Points on a hilly landscape, in no order, each with its height.
From any point a ball rolls to the lowest of the 2 points nearest to it. It stops when none of these is lower. Distance is the straight distance between rows; heights are no part of it.
z_957: [ -7 -28 -50 -39   9 -15 -17 -65  27  -9  -5 -16 -21  23 -16 -33   5  23
 -18  20 -36]  height 385
z_43: [-36 -21  32 -12  13 -21  -5 -68  31 -28  -9 -14 -14 -18  58 -14   0 -12
  23  50   1]  height 370
z_56: [ 75  -8  15  20 -23 -28 -14  14 -22  28 -22   6  35   3  36  -6  13 -13
  -5   8  -2]  height 141
z_214: [ -8  16 -47 -32  32  12  -3 -11  -8  -9  30  25 -25 -33  25  27 -16  46
  11   5  45]  height 402
z_856: [ 35  43 -45 -43  -1  -4   6  -8 -34  19 -12   7  -4  -1 -47  10   4 -40
  19  -9 -29]  height 261
z_194: [-12 -14   6  31 -11   8 -57 -24 -26  -3 -26  12  -3 -21 -48   2  12  -4
 -16 -24  12]  height 458
z_280: [-73   7  23  -1 -33   5   2   4  42 -37   8  50 -37 -25  29 -21  25  52
  -5  23  18]  height 174
z_281: [-49  13  51  23   1 -22   6 -26  43 -24 -12  27   7 -22  39 -21 -14  76
   9  33  37]  height 285
z_427: [-49 -60  24 -30 -44  -3   4 -42   3   2 -56  26 -43  16  57 -28  -1   6
 -13  43 -40]  height 419
z_282: [ 50  16 -62 -58  43  18  20   3  36  14   2  -8   5 -13 -34  19 -26   0
   7 -19  36]  height 193
z_740: [ -9  16   4 -43  16  -2  -1  53  19 -47  28   6  20  18  -8  32  22 -46
 -11 -25 -31]  height 47
z_76: [ 41  41  38 -11  17 -45  14  57 -17 -11   9  13  24 -27 -11 -20  -3 -24
  12 -49  41]  height 678
z_959: [ 93  25  -3 -26  17  13  39   4 -34  29 -41 -11   3  47 -16 -73 -42 -10
  23 -34 -63]  height 99
z_999: [ -1  12 -25 -61  32  21  30  22  40 -18  23  -6  -4 -13 -26  72  -7 -18
  19 -18  -3]  height 129
z_692: [-22  13  23  48  27 -31 -10  38  23  11  86   7  27  -3 -19  27 -31 -28
  14 -12  59]  height 601
z_239: [ 44   8  10   2  34   3 -22  37 -13  34  -9 -50   7   6 -38 -19  43 -20
 -31  -8  20]  height 384
z_758: [-10  16  42  37  10  -9 -31  37  18   6  -7  -1  39   9 -35  30 -39   4
 -30   3 -11]  height 325
z_511: [-38  24 -29   7  41  32 -14  14  44  -1  62   8   7 -13  25  71 -35 -16
 -15 -11  66]  height 132
z_253: [-10 -26 -26  31 -30  -4  -7 -87 -33  16 -31 -13 -10  -9  -9 -44  23 -16
  36  28   9]  height 455
z_177: [ 31  36  38 -18  15   8 -24  47 -14 -30  11 -14  10  46   8 -22  27 -37
 -17 -24 -37]  height 121
z_753: [-49 -20  44   2  -9 -49 -27  19   6  40  -5 -42  16  36  25  21  21  13
 -33  64   4]  height 330
z_988: [ 35 -18 -59 -12 -27 -20  39 -35 -19  51 -15  -8 -10  21 -65 -45 -20 -41
  48 -42 -48]  height 262
z_485: [ 22 -11  17   0 -28 -12  14   7  17 -11 -39  20 -13 -50 -35  35 -11 -42
  44   9   1]  height 479
z_690: [-22  -6  42  18 -54 -18 -31  26   9   4 -11  -4   1   6  23   6  44  23
 -11  30   7]  height 282
z_870: [ 23 -62  18 -21 -12 -32   0 -29 -23  29  10 -19   2  33  42   0  21   8
  -2  48 -23]  height 368
z_579: [-58  19   7  -6  14  22  29  14  55 -24  49 -13 -35  -5 -27  81   3  54
  25  -1  25]  height 133
z_836: [-26  34   9  26  -4  15  -2  64   5  13  25 -18  10 -52 -16  22  26  -7
  -3  53   7]  height 272
z_88: [ 15   8 -57 -16   7   6  10 -52 -15   5 -31  27  -2  -6 -40 -25 -37 -47
  33 -39 -34]  height 308
z_459: [  9  24  13  28  11   1 -19 -23  14   2 -46 -32  69  17 -13   6  -2   4
 -33  23 -22]  height 367
z_989: [ 69  10 -19  13 -28  -2  25 -16 -18  38 -21 -12 -10  20 -28 -74  25 -55
  44 -16 -17]  height 220
z_876: [ -1 -24  28  15  -4 -29  20 -17  13 -45  13  -2  -7 -47 -18   8   7  24
 -18 -38   6]  height 503
z_401: [-31 -24 -36  -4  -9   6 -47 -64 -25  12 -31   8 -22  -2 -15 -28  -3  28
 -19  16   1]  height 418
z_176: [ 31 -19  -6  16 -30  47   4  -7 -15  16 -42 -35  11  22  50 -24  -5  18
 -28  56 -53]  height 422
z_66: [ 25 -12  45  59 -27  -8  -5  25 -21   1 -42 -13  51  33  38 -10  17  -5
 -26 -29  13]  height 186
z_930: [-34  -3  19 -10  14 -23  -3 -41 -35 -14  28   3   9  -1  59   8   7  -5
  -1  51 -26]  height 327
z_880: [ -1  69   4  32  40   2 -10  15 -24 -22  71  42   0 -13 -18  19   8  49
  21 -12  20]  height 518
z_940: [-23  10   7  13  26 -27 -12   9  39  10  49 -17   4  -9 -65  34   4   4
  -6 -22  76]  height 568
z_55: [-11 -43  30  16 -47  -7 -25  32 -15  21 -56   3 -26   4   6  28  24 -32
 -31  10 -19]  height 337
z_746: [-48 -30  85   7  -5 -19   7 -35  59 -15 -37   0 -21 -17  40 -33  28  22
   3  38  -5]  height 348
z_415: [-46 -20  10 -11  30 -26 -44 -18 -30  23   0  18  -7 -19 -22  43 -15 -10
 -14   4  31]  height 504
z_507: [-15  62  13   8  33 -27  36  46   0   9  63  -6  47   1 -23   2   2 -35
  15 -32  45]  height 637
z_493: [ 47  11 -45   5 -32 -19   9  10 -46 -11   0  21 -15 -10 -12 -57  31 -40
  31 -48   7]  height 165
z_680: [ 48  -7  27  13 -17  19  40   8 -20 -11  -7 -18  19 -22 -26   4  38  22
  -2 -31 -14]  height 536
z_191: [-67  29  -1  14  24  46  21  27  59 -17 116 -10 -22  10  16  63 -20   8
  19   0  28]  height 55
z_557: [-27 -27 -69 -72 -17   4 -10 -19  12 -16 -12  28 -43  27 -15   2 -26  42
 -25  -9 -29]  height 336
z_343: [-61  15  -4 -25 -30  -9  22 -23  57 -62  12  20 -38 -10  -5  13  33   5
  30  11   5]  height 17
z_608: [-10 -49 -14  -5 -39   4  24 -41 -18  39 -47   2 -32   3  43 -45 -35  42
 -20  50 -49]  height 454
z_94: [ 68  22 -17 -21  -8   0  12  48 -20   4 -38   7  11  56 -32 -74  -5  16
 -19 -54 -60]  height 143
z_29: [ 68 -24  25  30   3  45  21  19 -77  -2 -27 -27  10  26 -15 -29  33  -4
 -29 -42 -32]  height 559
z_98: [-28 -15 -20   5  22 -19  22   6  20 -46  31 -16  15 -23 -26  14  -1  -9
 -14 -52  64]  height 537
z_111: [ 65  25 -11 -14  10  30 -46  54 -21   0 -15  23   5   9  25 -39 -23 -42
 -23 -22 -44]  height 145
z_530: [ 45  48 -30   7  21  16   7   2 -17 -17  24  40  11 -51  -4   5   2  25
  17 -15  14]  height 464
z_528: [ 58 -15 -84 -33  10  -4   0  11  38  33  -1 -15  -5 -14 -18 -35 -25 -40
   6 -24   4]  height 166
z_61: [116  -7  13  20 -20  37  28 -18 -39  34 -50  -7  11  69  27 -34 -12  14
  22 -13 -55]  height 54
z_360: [-28 -14  -2 -40  26 -20   2 -30  26 -16  -8  30 -36 -11  22  59 -30  53
  -2  28  33]  height 346
z_707: [ 37  29  -5  43  -4  56 -16   0  -8  11 -43 -32  25  33   9 -45  17 -17
  -6  19 -36]  height 397
z_622: [-69 -16  -1   4  40   8  15 -10  25  -1  56  12 -34  -9  47  61 -39  23
  26 -25  93]  height 196
z_146: [ 47 -51  15  25 -15  79  18   2 -68  32 -47 -51  12  82  -3 -13   6   3
 -27 -17 -29]  height 574
z_52: [ 20  46   0  17  23   2   9  71  -4   6  40 -36  11 -17 -52  -8  40  14
 -29   1   4]  height 344
z_595: [-24 -65  29  11 -51  18  -7 -18 -15 -15 -49  -8 -17   4  38   3  14 -19
  14  -1 -31]  height 377
z_26: [ 57  10  -1 -12  21  -4  -1   2  -7 -21   1  -3  18 -46  12 -32  -9 -77
  10 -24  40]  height 712
z_885: [-34  18  -2 -35   5 -12 -10  67   1 -17  14  15  20  -4   9  54 -24 -13
 -36 -29  16]  height 144
z_353: [-70  45   0  36   6   9  -5  -2 -41 -17  35  16   9 -13 -28  41 -12  49
   6 -32  18]  height 569
z_312: [ 40 -27 -58 -22 -31 -29  25 -25  -1  -7   0  31  -1 -25  37 -27  -4 -11
  12 -33  16]  height 81
z_509: [ 85 -44   5  18 -27  11 -31 -26   6  36 -36  -3   3  51  26 -45 -12  -7
  14   9 -20]  height 95
z_899: [-73 -15  18 -16  20 -36  15  -7  51  10  43  29 -37 -23  26  34  -7  29
   9  30  81]  height 270
z_327: [ 24   7 -22 -20  18  10 -27   9 -45  13  -7   2  -1   3  -3 -10 -15  -1
  -8   8 -47]  height 205
z_467: [ 11  -6 -98 -43  13  32 -14 -12 -17  11 -29   6  -6   5 -32 -10 -46  40
 -20  -2 -42]  height 271
z_130: [-41  16  19  -2  25  10  11  14  36 -13  13 -30  -3 -36 -11  44   4  32
 -14  39  -3]  height 198
z_587: [-70  47 -16  18  22 -11   8 -15 -16 -23  57  11  29 -24  23   5   8 -16
  18  31  10]  height 249
z_237: [-72  -7  56  36   8   5 -22   9  22  -5  17   9  20 -13   9  31 -23   8
 -16  37  -9]  height 264
z_631: [-12 -40 -13  -1 -34  -2   0 -37  22   7 -59  -1  -9 -21 -21   5 -26 -29
  17  16 -56]  height 423
z_968: [-65   8  18  32   2 -13  21  12  14 -20 103   5 -13 -24  23  24  14   5
  32  28  21]  height 154
z_35: [  4 -25  58  28 -49   0 -18 -10 -15  18 -46  -6  -2  76  42 -18  50   2
 -15  12  22]  height 228

Call two points neighbours if one is among the 2 nearest of the other. Go from one point of each pair to the other, from neighbour to neighbour, staying as low as possible. Name the highest point that can't be avoided.
z_61 and z_740: z_111
z_740 and z_312: z_282
z_191 and z_343: z_579

For each start below, name the point where the ball stops.
z_253: z_740
z_880: z_191
z_76: z_876
z_194: z_740
